Each row is a point on a landscape with many valleys, with its height.
From any point a ball takes the steepest step (drop divided by distance) to one of its 2 nearest points. It stops when none of these is lower. Distance is the straight distance between rows; heights are no part of it.
Z776: [ 35  18 -53 -26   5  23  -2 -16   3 -60 -21   7  15 -31 -21  35  12  12
 -19  44  17  14 -21  54  51 -51   7  12  43   3 -24  32  -6]  h=654
Z412: [-35   6  -7 -29 -22   5  -5  -1 -30  13  37 -15   3   3   9 -36 -64 -13
  10   2 -10  28  29 -30  22   5   2  37 -32   8   2 -19 -55]  h=533
Z396: [ 21   2 -13   3 -18 -73 -22 -20 -22  30  25  -7 -47 -12  -9 -10 -35  35
  53   4   9 -28 -35  -4  12 -16  17  -1   4  40 -31  39 -15]  h=463
Z742: [ -6   4 -20 -18 -29  -5   1   1 -31  13  11 -10 -13  23  13 -21  -6  -3
   9  -1   4  -3  -5 -18   3 -15 -25   0  18   2  -3  -7  18]  h=351
Z498: [-27 -16  59   8  66  45 -16 -23  44  -8 -11  -5  28   7 -42 -12 -18 -31
  -7 -25 -18  47  52  28  10  29  36  10 -69 -10  46 -19 -70]  h=394
Z813: [ 21 -22 -16  17 -19 -46   1 -13 -50  48  28 -21 -16  -7   3   2 -23  29
  32 -12  13 -38  -7 -48 -16   3 -14  -4  13  20 -26   8  42]  h=248
Z895: [ 38   2  19  21  13  40  -6 -15  37 -64 -42   9   6  -7 -16  -7  54 -14
  -1  27  37 -31   0  32   2 -41  -2 -13  22   7   3  26  36]  h=587
Z619: [  0  24 -26  36 -16 -64 -42 -14 -30  13   6  -8 -34 -15   6 -16 -27  25
  72 -23  -2 -49 -35 -28 -13  10 -13   8 -16  38   9  30  30]  h=468
Z656: [  9  21 -59 -19  17  43  -7  -9  43 -51 -15  43  44 -24  24  38  -1  24
 -36  31   6  40 -27  52  53 -20   0  10  26 -22   5  25 -33]  h=606
Z693: [-12 -11  35   7  -9  13  32  14  29  12   0  29  10 -24  56  53  52 -11
 -59   3  -6  29 -10   8 -28  11  -8 -45  24 -45 -16 -14  42]  h=370
Z84: [ -7 -21 -18 -38   8  12  30   6  34  16  28  44  36  -2  71  53  -7  33
 -52  17 -10  56   8  -6   4  14   3  10  20 -42 -40 -12 -23]  h=472
Z891: [ 50 -28  46  38  42  15  13 -29  32 -26 -30  -3   3 -20 -14   6  51 -15
   1  23  24 -41  28  10 -14 -41  43 -21  20  -2 -25  29  48]  h=630
Z478: [-38  25 -37 -28 -42  11  19  35 -11  12   0  32  12  -5  52  44  29  13
 -18   7 -16 -28 -51 -17   2  32 -45   0  18 -34  33 -28  39]  h=743
Z789: [-23 -25  36  47   2   5  24  -7   5  17  -2   2   4  20 -20 -17  12 -56
 -27  -8 -11  10  25  -3 -38  12  15 -24   6 -26   9 -21  16]  h=269
Z93: [-10  -7 -16 -35  -9   8  15  -1   2  28  27  21  24   1  50  28 -17  -1
 -32  23  14  61   8  -2  12  -3   2  -2  15 -27 -43  -6 -20]  h=502
Z646: [ 18  15 -17  30 -14 -75 -31 -17 -34  26   7 -16 -31 -20   1  -3 -32  29
  62  -3  12 -50 -44 -11   2  -1  15  -2 -13  41 -14  43  12]  h=421
Z492: [ 16 -25 -22  -4  25  25   2  41 -55  11 -36 -33  24   9   7  40 -39  14
  15 -24  -4 -36  45 -54 -19  54  13  31 -37 -10  17 -34  26]  h=454
Z261: [-25 -12  43   8  34  20 -18   6  -3  -9 -28 -37  13  38 -59 -21   9  -3
  24 -45 -35   0  16  -6 -16  47   0  28 -67  30  82 -15 -24]  h=175
Z94: [-36  62 -35 -20 -40  11  -9   9   7 -44 -19  32 -33  27  21 -29  25 -18
   6 -12 -12  -2 -49  22  12 -14 -55   6  29  -4  33 -16   8]  h=461
Z439: [  1  42 -66 -18 -33 -29 -12   4 -35   2  11  16 -47  -5  -2  -6   5  19
  38 -11  -4 -18 -27 -13  19 -21 -38  22  49  13 -26  -3  24]  h=545
Z992: [-39  18  52  37  14  27   8  -8  64 -17 -14  36  -2  14 -38 -54  25 -61
  -8  44  -4  16  16  12 -12 -29   7 -41  27  12  24  -5   7]  h=872
Z793: [ 55  -2  35  22  75 -21 -41 -11  34 -16  -2 -54  32  -3 -23 -27 -21  36
  38 -27  -5 -21   0  27  -1  14  51   0 -46  50  16  58 -48]  h=417
Z19: [-51 -28  19  16 -26   7  41  31 -29  38  15  22   4  23  30  19   0 -28
 -38 -15   7  17  -4 -25 -40  58 -15  -6  -6 -34 -12 -51   5]  h=354
Z721: [-53 -10  50   8  41  41  -9  -5  24   3  -4  -7  23  23 -58 -16  -8 -27
   5 -34 -24  47  33  11  11  53  11  27 -85   2  54 -29 -74]  h=367
Z823: [-18   0 -25  17 -51 -34   2  28 -55  30  36 -10 -33   6   2 -11 -41   9
  35 -34 -13 -33 -13 -86 -35  20 -42  24   4  22 -10 -27  45]  h=778
Z552: [ 29 -47  35  16  73  27  -5 -14 -22 -10 -54 -39  27  15  -4  31  -1 -14
  -8 -36 -11  -5  62   7 -16  41  47   9 -55 -21  32 -12   2]  h=220
Z984: [-27   4 -37 -26 -33   4  26  33 -10  29   8  31  34 -24  59  68  33  24
 -33  13 -18 -21 -36 -23   0  37 -28  -2  19 -45  12 -26  46]  h=726
Z654: [ -7 -18  -5  37 -33 -38  -1  18 -53  30  34 -24 -21   2  -8 -12 -41  18
  31 -37  -8 -38  -1 -80 -48  41 -28  24 -20  26  13 -13  32]  h=785
Z64: [ 50 -19 -38 -26  -8 -28   2 -16 -48  39  16 -21  -2 -12   2  28 -16  31
  10  21  20 -18  16 -19  21 -24  19   7  29   2 -51  12  17]  h=337
Z725: [-46   3  15 -16 -45  -5  17   2   4  40  36   8 -17  10   1 -32   0 -44
 -18  17   0  50 -13   1  -1 -21 -27 -19  28  -3 -20 -15 -10]  h=458
Z906: [ 14 -13  22   1  -5 -44  19 -23  -3  32  38 -41  -6  -4 -26 -46 -47  24
   9   0  -5  10  20  -5  10 -17  45   5  -8  27 -16  27 -73]  h=539
Z496: [-22  10 -29 -35   4  32 -18  40 -36  -4  -8 -14   7   9   5  -1 -62  -5
  24 -14 -22  -2  28 -45  11  37   0  47 -44  10  24 -33 -21]  h=530
Z736: [ 49   5  33  39  70 -39 -30   6  13  -1  20 -65  38 -10 -39 -20 -27  33
  36 -27   1   0  -3  21 -12  23  69 -12 -47  48 -11  69 -68]  h=174
Z681: [ -5 -27  32  19  39  13 -18   7  -6 -10 -37 -38   4  34 -41 -18  11   4
  22 -41 -21 -22  22  -5 -32  42  -8  11 -53  16  72  -7   8]  h=281
Z787: [-47  -2   0 -25 -21  12   4  -6 -22  25  60  -3  10  -7  10 -34 -73 -14
  -5  10   2  52  33 -27  23  14   2  35 -41  -5 -21 -28 -79]  h=513
Z36: [  4  20   8 -35 -24 -52 -10 -31  22   2  36  -6 -62  -4 -34 -45 -45  29
  30  14   4   5 -17  25  40 -66  31   6   5  33 -26  30 -82]  h=588
Z318: [ 23   9  -4  -6 -31 -11  32  24   3  -5  -8   6  35 -51  39  62  66  14
 -49  17   2  -5 -15  25   5  -4 -20 -33  30 -40 -19  -2  68]  h=446
Z551: [ 25  13 -77 -25  -6  11   9  13 -20 -29 -10  -1  30 -48  -1  53  25  29
 -27  32   0   8 -33  40  53 -30   8  14  55 -18 -24  29   6]  h=671
Z170: [  3   8  15   3 -26   3  23  15  40 -10  -9  31  27 -47  51  61  68   7
 -55  23  -5  15 -20  27   2   1 -25 -38  28 -36  -5  -4  51]  h=411
Z406: [-56  57 -27 -24 -30  14 -18  21   1 -38 -24  29 -39  41  21 -44  -1 -20
  25 -23 -18   2 -27   9   5   1 -50  16  -3  -5  53 -25 -10]  h=512
Z340: [ 30 -19 -16  -9  37  37   8 -10  11 -14 -21  26  48  -7  66  74   1  14
 -40   9   3  31  28  17   4   9  42 -12  -1 -61 -24  10   0]  h=398
Z674: [ -9  10 -11 -11 -27  10  16   7  62 -22  -2  53  25 -43  45  50  52  23
 -53  33 -17  28 -34  34  24   7 -43 -16  34 -23  12   4  22]  h=457
Z744: [ 21   3   1 -11 -11  -7  -8 -31  20  -8  -2  -1 -27   5 -22 -35   1  -2
  13  19  15  -6  -6  23  17 -52   3   0  12  27  -7  27  -9]  h=132
Z141: [ 49   3  15 -10  55  17 -35 -37  47 -43 -30 -25  13   1 -19 -41 -15  10
  17   1   8 -19  29  42  31 -31  31  18 -33  32  31  38 -34]  h=569
Z529: [ 39 -13  -6   5   4 -22 -15 -34   6   0   0 -10 -21   3 -12 -27  -7  19
  32   6  13 -32  -9  12   3 -26   5  -1   0  30  -5  34   5]  h=243
Z469: [-57   4 -20 -38 -27  24  10  27 -14  21  56  35   1   7  36 -19 -66  -5
 -11  14   0  53   4 -34   5  28 -19  30 -25  -7 -28 -46 -64]  h=482
Z981: [ -6 -13  35  13  34  34 -11 -25  41 -14 -24  -1  15   6 -10 -28 -11 -39
 -14   6   6  25  40  27  -6 -14  31 -11 -19 -11  24   2 -25]  h=330
Z126: [-13  24 -27 -54 -40 -32   1 -21 -32  28  43  -8 -35  -3  -1 -28 -56  11
  27  16  -2  27   7 -20  44 -48  11  34   9  17 -33  -2 -54]  h=549
Z62: [ 19 -17   9 -39 -27 -31  14 -11 -14  47  20 -17 -18 -18  -3  24   9 -11
 -30  42  20  36  13  11  17 -46  13 -15  37  -5 -66   7   5]  h=434
Z557: [-25   2  63  55  41  45  16   0  43 -26 -25  46  -1  -1  -3  -2  47 -56
 -33  31  -8  14  20   5 -27  -7  27 -53  27 -23   8 -10  33]  h=862
Z948: [-48   9 -19 -37 -49   0  12  15 -33  35  53  13  -4   7  35 -17 -44 -20
  -6  19   0  47  -5 -33  13   0 -20  20   6  -1 -32 -30 -31]  h=453
Z445: [-48  41 -18 -30 -51   7   9  18  34  -5   8  50 -12   3  47   7  35 -10
 -30   9 -14  18 -64  14   9   6 -67 -12  28 -12  29 -16  15]  h=575
Z938: [-36  43 -21 -25  -7   6 -35   4  -2 -40 -15   5 -33  31   1 -55 -18  -8
  38 -31 -24   0   5   2  14  -5 -33  31 -23  12  52 -13 -22]  h=553
Z241: [-24 -20   8  -8 -39 -17  31  12 -43  57  37 -12   5   6  26   9  -2 -29
 -31   5  10  28   5 -27 -14  10 -13  -5  27 -18 -46 -30  17]  h=410
Z617: [ 50 -22  27  38  38  24  -8 -26  41 -46 -40  -3   6  -5 -20 -15  40  -3
  16  12  31 -56  17  23 -15 -27  13 -14   0  10   7  37  41]  h=611
Z563: [ 11 -23  45  38  46  24   0 -19  36 -24 -39 -12  11   9 -25 -26  16 -38
  -9   2  -7 -13  42  17 -30  -7  36 -15 -12  -7  32   6  10]  h=276
Z20: [-43 -24  15  26 -36  14  23  56 -50  34   1   0   0  16 -16   4 -22 -22
 -11 -22  -4  11  31 -56 -25  83  -6  47 -78   5   7 -64 -21]  h=299
Z885: [-10   2   6  -9  -1  29  -8 -12  21  -7 -12   8   9  17  12 -22  -4 -27
 -13  14  16  28  10  21   4 -22  -2 -13  -2 -11  11   2 -14]  h=318
Z247: [-44 -32  15  20 -25   9  28  32 -47  32   8   7   4  24  10   6 -18 -27
 -21 -15   7  12  20 -34 -31  63  -6  17 -33 -22   1 -52  -8]  h=328
Z594: [-33 -21   8  -5 -27  -6  39  27 -31  45  28  10  15   3  55  38   4 -18
 -43  -1   3  21  -7 -29 -26  41 -16  -9  19 -38 -37 -42  23]  h=383
Z899: [ 33 -42  32   5  63   8 -17 -12 -27   1 -30 -59  39  16 -14  21 -19  14
  12 -39 -17 -16  62 -16  -6  50  42  33 -54  11  37 -13 -19]  h=298
Z610: [ 57 -19   3   5   2  -7  -1 -24   7 -14 -11  -3 -11 -21 -22  16  40  12
   8  22  35 -39 -10  22   3 -39  -3 -17  25   9 -37  29  47]  h=500
Z329: [-11 -17 -31 -11   0  31  19  55 -54  22 -25 -10  27   3  29  48 -46   2
  -3  -5   0 -24  25 -57 -21  62  14  28 -29 -23  -1 -45  18]  h=480
Z697: [ 13 -11  33  36   5  27  13  11  20 -33 -40   3   6   6  -7   0  68 -17
  -9 -13  17 -53  -9   5 -45 -15 -20 -49  12 -27  15 -11  76]  h=845
Z378: [-26   3 -37 -28   0  44   6  65 -38  13 -27   1  15   6  21  27 -55  -2
  10  -6 -12 -13  13 -49  -6  59   1  38 -43  -3  17 -46  -3]  h=504
Z820: [ 11  14  18  15  -6  48  -4   0  43 -55 -41  25  19 -10  17  13  57 -17
 -27  29  24  -2 -13  35   2 -24 -11 -29  25 -14  11   7  29]  h=559
Z836: [  7 -30  -1  48   4 -33 -14   6 -48  23   5 -26  -4   5  -6   0 -19  27
  33 -42   3 -58   0 -53 -54  40 -25   2 -28  15  28   1  50]  h=797
Z426: [ 20  40 -21   1  29 -12 -51 -37  31 -61 -22   4 -34   3 -20 -58  -8  18
  57 -24  -9 -29  -9  39  26 -17 -13  34 -23  44  36  35 -21]  h=562
Z306: [-36  16 -20 -18 -44   6  20  42 -38  15  -1   7  -5  22  37  15   7  -2
  -7 -10  -6 -29 -32 -37 -15  26 -45  -7  16 -20  16 -40  44]  h=760
Z127: [ 20   0  -8 -15 -14 -51  -3 -22 -21  28  31 -24 -30  -5  -6 -31 -52  38
  41   0  -1  -6   1 -17  18 -20  24  16  -3  38 -20  27 -43]  h=503
Z69: [ 26  -9 -33 -14 -22 -30  -1 -11 -46  37  23 -17 -19   1   4  -1 -24  24
  25   2   8 -20   2 -34   7 -15  -9   8  23  14 -31   6  24]  h=297
Z648: [ -6  50 -75   7 -28 -31 -29   5 -32  -4   0  21 -49 -13  -2  -8  -2  22
  63 -31  -2 -40 -29 -27   6  -4 -45  27  40  14 -13  -5  35]  h=540
Z46: [-44  62 -43 -47 -50 -13   0  13  13  -5  21  40 -31  -3  32  -8  11 -16
 -15  16  -8  51 -51  22  43 -29 -50  11  41   0 -10 -10 -17]  h=651
Z522: [-14 -24  13  54  15 -26 -19  12 -26   6 -10 -21 -12  19 -31 -19   7  18
  35 -46  -6 -58 -14 -35 -66  45 -36  -8 -44  16  60   3  52]  h=811
Z886: [ 29 -26   4  -1  59  52   1 -10   7 -29 -47  16  33   1  53  63  -2   2
 -31  -5   7  22  43  23 -11  23  47 -17 -30 -56   2   4   2]  h=345
Z569: [-31  14 -27  -5 -52 -13  11  41 -55  19  19  -2 -29  21  18  -8 -18  -1
  16 -25 -11 -31 -22 -66 -23  14 -50  14  18   3  -2 -40  48]  h=770
Z121: [ 10   1  48  14   4 -58  23  -1  54  13  44  -7 -30  -2 -76 -44 -35   7
  12  36  -4   2 -11  13   7 -45  64 -35  18  37 -40  40 -72]  h=604
Z398: [-36 -11   3 -18 -47 -12  24   3 -29  50  47  -2   0   8  21 -13 -20 -32
 -17  13   7  44   3 -22  -2  -1 -14   3  17  -7 -38 -25 -14]  h=429
Z446: [ 43   3 -12  -1 -14   4  23  15 -14 -18 -19  -4  41 -29  24  58  62  19
 -29   1  12 -31  -9  17  -1  -8  -7 -33  28 -40 -20  -5  76]  h=478
Z750: [ 26  17 -40  -7  12  42  -4 -11  33 -67 -32  26  48 -35  10  46  17  15
 -34  44  15  29 -21  58  46 -30  11  -2  33 -14  -7  28  -9]  h=633
Z194: [  3  44 -66 -41 -26 -29 -12 -10 -25 -16   8  18 -52 -11 -16  -4   2  15
  23   8  -1   5 -27  18  43 -45 -21  32  55  15 -32   3  -9]  h=516
Z970: [-15  13   8  -5  -9  40   4  -1  89 -38 -11  69  16 -17  41  25  42  18
 -52  31   1  44 -27  32  15 -10 -33 -20  31 -11  19   2 -11]  h=505
Z348: [-62   4  18 -10 -36  17  21  20  36  27  27  40 -11  19  24 -19  10 -38
 -32   5  -2  49 -30   6 -21   9 -43 -28  24 -15   4 -24  -9]  h=494
Z815: [-72  19  12 -13 -52  15  17  31  24  14  13  38 -24  28  28 -22  24 -37
 -21  -3  -9  23 -54   4 -21  11 -61 -25  20 -11  28 -30   9]  h=525
Z734: [ -3   6 -24 -42  -4  11   2 -13  20  16  24  26  20  -4  35  21 -24   4
 -29  37  24  75   5  19  35 -31   7   0  14 -19 -43   6 -40]  h=529
Z783: [ 39  15 -61 -12  10 -12 -17 -29 -17 -45  -7  16 -33 -25 -35  14   7  24
  31  14  15 -33 -38  39  33 -33 -13  19  40  22 -29  32  14]  h=456
Z349: [ 29  12 -12 -22  34  15 -38 -26  12 -35 -21 -22   3  10 -10 -39 -24   9
  24  -9  -2 -10  25  25  33 -18   7  24 -30  22  37  18 -27]  h=605
Z358: [  5   9  -2 -57 -30 -37  -2 -36  -4  26  39 -11 -41  -3 -21 -23 -49  15
   8  33  11  24   1  17  52 -69  33  13  12  19 -36  13 -72]  h=568
Z92: [  8 -29   2  -4 -26 -27  28  -5 -52  54  26 -29   5   2  15  14  -2  -8
 -16   3  12   8  18 -31 -12  -1   1  -5  27 -15 -50 -19  30]  h=395
Z88: [ 11  37 -81 -35  -8 -16  -8  -6 -25 -39  -1  12 -39 -31 -29  16  16  20
  12  12   0  -1 -41  36  43 -42 -20  29  68  10 -35  15   0]  h=493
Z13: [ 37  18 -56   2  -1  -5 -12 -16 -21 -41  -9  14 -24 -16 -19   7  27  24
  29  -3  16 -45 -41  24  18 -22 -34   1  33  11 -17  21  45]  h=416
Z17: [ 38 -31 -18   5  42  11 -22  20 -45   8 -29 -44  20   4  -8  34 -36  32
  34 -35  -9 -50  45 -51 -18  52   8  29 -38   7  33 -11  30]  h=418
Z657: [-11   8  30  13   1  45   3   5  69 -34 -24  54  16 -15  40  29  53  -4
 -45  29  10  31 -16  31  -6  -9 -14 -37  29 -21  13   1  10]  h=532
Z780: [  1 -27  10  49   8 -15 -11  -1 -11  -2 -17  -7  -8  19 -20 -20  29  10
  25 -36  10 -71 -21 -18 -58  13 -41 -33 -19  -1  33   5  76]  h=827
Z928: [ 47  11  42  56  75 -30 -16   8  19  -2  35 -61  49   1 -60 -16 -10  22
  17 -36 -20   7  11  12 -26  44  72 -11 -41  36  -5  51 -69]  h=409
Z285: [ 13 -19  10   6  41  30 -26   8  -3 -33 -61 -28   6  35 -20 -11  15   7
  26 -33  -6 -36  20   9 -19  29 -15   0 -48   5  70  -3  23]  h=361
Z427: [-24 -14  28   6 -18   0  34  15   7  35  15  13   6 -10  46  34  34 -31
 -54   3   0  34  -8  -1 -27  13 -12 -37  29 -39 -32 -23  34]  h=342
Z580: [  1  24 -43 -33   0  22  -2  -7  46 -21   7  45  26 -15  29  31  -5  18
 -40  38  11  65 -23  37  53 -29  -9   4  28 -16 -18  17 -37]  h=570
Z148: [-27  33 -21 -21 -44   1   0  11 -10  -4   5  11 -26  27  18 -28  13 -19
   2  -2  -3   8 -33   0   6 -21 -46  -4  25  -1   8 -13  15]  h=402
Z914: [ -6  36 -49  25 -20 -45 -44 -11 -29  -5  -4  15 -47  -7   4 -19 -10  22
  73 -32  -4 -48 -29 -27  -8   7 -40  15   5  27   6  10  40]  h=508
Z182: [-47  20  63  46  35  38  15   1  61 -21 -12  62  -2   5 -17 -27  41 -61
 -25  49  -9  31  21   8 -15 -14  11 -55  38  -4   9 -14  17]  h=866
Z731: [ 17 -35  25   9  54  40  -3 -11  -6 -17 -45 -11  24  11  21  28  -6 -22
 -20 -16   6  13  51  17 -20  24  41  -9 -38 -39  16  -7   1]  h=285
Z568: [  9  -9  50  39  10  28  21  10  15 -22 -33   6  10 -13  11  23  73 -30
 -31  -1   9 -27   1   6 -37 -18   6 -54  22 -36  -5 -11  74]  h=852
Z320: [ 13  -7  59  37  57  -7 -10  -8  30  -8   5 -44  34  22 -70 -26   7   1
   3 -39 -46  -8  30   9 -23  42  45  12 -48  28  58   4 -51]  h=404
Z765: [ 45 -17   5 -19 -12 -28  -5 -19   9   3   7  -3 -36 -23 -33  16  28   8
  -3  36  32 -23 -11  27  13 -50  -2 -13  36  20 -49  29  24]  h=477
Z33: [-18 -12  56  29  38  12  -7  -2   0   7  -8 -38  33  34 -77  -3  22  -4
   7 -51 -42   5  31 -13 -13  63  33  39 -73  21  71 -19 -52]  h=302
Z867: [-32 -16  42  34  -2  17  32   7  16  23   5  21  -1   8   7   9  29 -56
 -44  -3  -5  27   6  -1 -39   9   1 -43  25 -35 -11 -25  29]  h=305
Z599: [ 17  16   0  16  30  13 -47 -20  41 -66 -36   3 -26  18 -26 -58  17   0
  40 -22  -4 -42 -11  34  -1 -12 -25  14 -29  33  58  31  10]  h=498
Z896: [ -6 -22  28  44   1   5  11   9   8 -10 -29  -4  -5  25 -25 -21  49 -14
   1 -25   6 -56 -10 -11 -58  -1 -34 -45   3 -19  27 -13  74]  h=837
Z22: [-46 -24  25  17   6  33  23  40 -27  28 -10  18   9  18 -14   5 -12 -16
  -7 -30  -2  38  34 -27 -13  91  -1  41 -87   2  11 -57 -42]  h=266
Z224: [ 33  -2 -22  20   4  -7 -22 -24  -4 -25 -15   5 -22   2 -10 -18  21  15
  38  -6  17 -54 -26  13  -3 -17 -30  -8   2  18   5  28  47]  h=347
Z900: [  3  -8  46   4 -11 -48  36 -20  34  36  43 -18 -24  -6 -63 -41 -33  -5
  -7  34  -8  15   7   8  12 -47  62 -23  25  22 -42  19 -68]  h=582
Z495: [  5 -22  50   5  72  42 -22 -30  37 -16 -30 -18  29   0 -13  -8 -22 -30
 -12 -14  -6  31  60  33   6   7  51   1 -51 -11  36  -2 -46]  h=341
Z326: [-42  42 -20 -39 -44   5   4  13  42  -1  22  49 -19   0  40  -4  16 -13
 -33  23  -3  57 -53  24  26 -20 -55 -10  30  -2   1  -4 -16]  h=620
Z350: [ -3  33 -24 -29  12   7 -37 -14   1 -31 -10 -10 -17  18  -2 -49 -29   4
  34 -18 -14   1  17   9  29 -17 -11  32 -25  17  42   5 -33]  h=583
Z341: [ 16 -35  10  36 -19 -66  10 -16 -43  67  30 -24 -15 -16 -10   4   2  19
  22 -12  19 -43 -22 -32 -32   2 -13 -27  12  18 -41  12  54]  h=303
Z576: [ -6 -27  35  37  20  21  10  -5  15  -8 -31  -9   4  21 -17 -16  19 -39
 -14  -8  -4 -12  25   7 -42   4  12 -28  -7 -22  24 -12  28]  h=228
Z70: [ -8   7  -8 -21 -40 -42   8 -18 -31  30  47 -23 -33  -3  -5 -42 -53  18
  32  -3 -12   8   6 -36  15 -19   8  28  -1  33 -19   7 -45]  h=528
Z327: [  5  -8   9  43 -25 -89 -13  -9 -42  58  23 -26 -27 -22 -10   3 -12  17
  43  -2  19 -55 -58 -18 -20   0   8 -27  -4  36 -28  39  36]  h=362
Z455: [ 16  13 -12 -21 -11  20 -12 -23  19 -23 -13   8  -2   1  -1 -11   7 -13
 -12  35  23  22  -5  32  28 -52  -1  -2  19   5 -11  16 -10]  h=240
Z442: [-47  65 -52 -42 -32   9 -13   5   8 -21  11  41 -21  16  35 -26 -17 -14
   7   4  -5  41 -32  14  39 -23 -32  26  19  -7   7 -15 -38]  h=683
Z925: [ 63 -10  -8   2  -2  -1  15  -1 -12 -23 -16  -9  19 -33  -3  46  61  19
 -13  11  29 -35  -3  22   0 -29  -7 -28  28 -19 -45  11  75]  h=506
Z38: [ 35 -16  22 -39 -15 -27  -7 -16  17  12  10  -4 -31 -28 -32  22  15  -6
 -30  62  31  15  12  32  30 -69  25  -9  43  12 -60  21 -10]  h=455
Z277: [ 40  20  53  59  65 -25  -8   7  33  -9  37 -45  47  17 -78 -18   6  13
   3 -42 -40   0  17   6 -32  57  63  -6 -44  29  22  30 -63]  h=511
Z600: [ 10 -28  13 -23 -35 -46  26 -13 -31  67  36 -26 -23  -9  -9   4   1  -9
 -18  22  11  19  13  -9   1 -31   9 -11  38   3 -62  -3   8]  h=419
Z749: [ 49 -11  36  19  61  -6 -23 -23  56 -25 -19 -35  14  -1 -27 -41  -9  15
  25  -6   3 -31  18  31   3 -12  42   1 -32  40  21  50 -28]  h=520
Z486: [ -8   9 -24 -27 -12   0 -12  11 -37   4  20 -27  -5   1   6 -25 -67   4
  30 -11 -21   1  33 -48  14   9   1  47 -26  21   9 -15 -30]  h=552
Z449: [-53 -19  40  12  25  39   4  19  -4  15  -8   6  16  25 -44  -6  -3 -22
   2 -36 -16  47  35  -9   2  76   2  38 -92   5  39 -41 -59]  h=313
Z838: [ 40 -22 -30 -22  -6 -14  15  -9 -51  40   7 -27  21  -7  24  40  -9  18
  -8  16  18  -3  27 -24   7 -13  22  -1  29 -22 -54  -2  29]  h=365
Z156: [  8  22 -75 -25 -14  19   5  20 -22  -3  -2  12  35 -24  33  45  15  21
 -22  18  -3  -1 -28   8  42  -5   0  13  42 -30  -7   9   8]  h=689
Z784: [  0   7 -56 -18 -18  19  16  32 -21  13  -5  14  47 -21  51  65  21  28
 -25  11  -7 -22 -21 -12  17  21   1   2  28 -48   3  -7  31]  h=708
Z770: [ 28 -31  15  -4  52  17 -29   9 -33  -2 -31 -55  34  16 -23  31 -30  28
  34 -42 -24 -25  46 -41  -4  56  22  43 -59  27  44 -18  -8]  h=357
Z149: [ 13 -19 -27 -22  17  22  20   0  32   1   6  43  48 -15  70  75  10  38
 -48  16 -12  38   7   7  12  13  16  -1  17 -53 -28   5  -8]  h=444
Z585: [  4 -15  56  47  31  40  20  -2  17 -22 -31  18   6 -14  19  25  54 -42
 -38   8   0  -1  17   6 -31 -15  36 -52  19 -39 -10  -4  54]  h=857
Z487: [  9  15  26  -1   1 -60  -9  -6  42  -4  38 -12 -49  -7 -51 -51 -43  28
  35  12   5   0 -30  27  20 -50  50 -16  -8  38 -27  54 -88]  h=621
Z922: [ 26  -7  11  14  35  34 -31  -7  32 -56 -52  -9   0  24 -20 -34  23  -9
  18  -9   7 -43  12  29 -14  -5 -15  -5 -26   7  56  16  22]  h=436
Z706: [ 15 -19  34  13  -6 -49  41 -28   6  43  42 -40   1  -8 -40 -36 -43   5
 -12   9  -5  22  31  -1  11 -20  73  -3   3  11 -38  19 -84]  h=561

For each start below, name the point where the ball stops.
Z121 => Z646
Z194 => Z744
Z426 => Z261
Z350 => Z813
Z496 => Z552
Z46 => Z92
Z896 => Z552
Z412 => Z92
Z358 => Z646
Z784 => Z552
Z580 => Z552
Z610 => Z92

Call two points neighbours if one is among the 2 nearest of the other. Go from one point of each pair to the other, from neighbour to neighbour, staying as low as possible. Name the highest point that can't be avoided.
Z576, Z813 => Z241
Z552, Z576 => Z486
Z576, Z22 => Z498
Z744, Z576 => Z981
Z736, Z261 => Z277
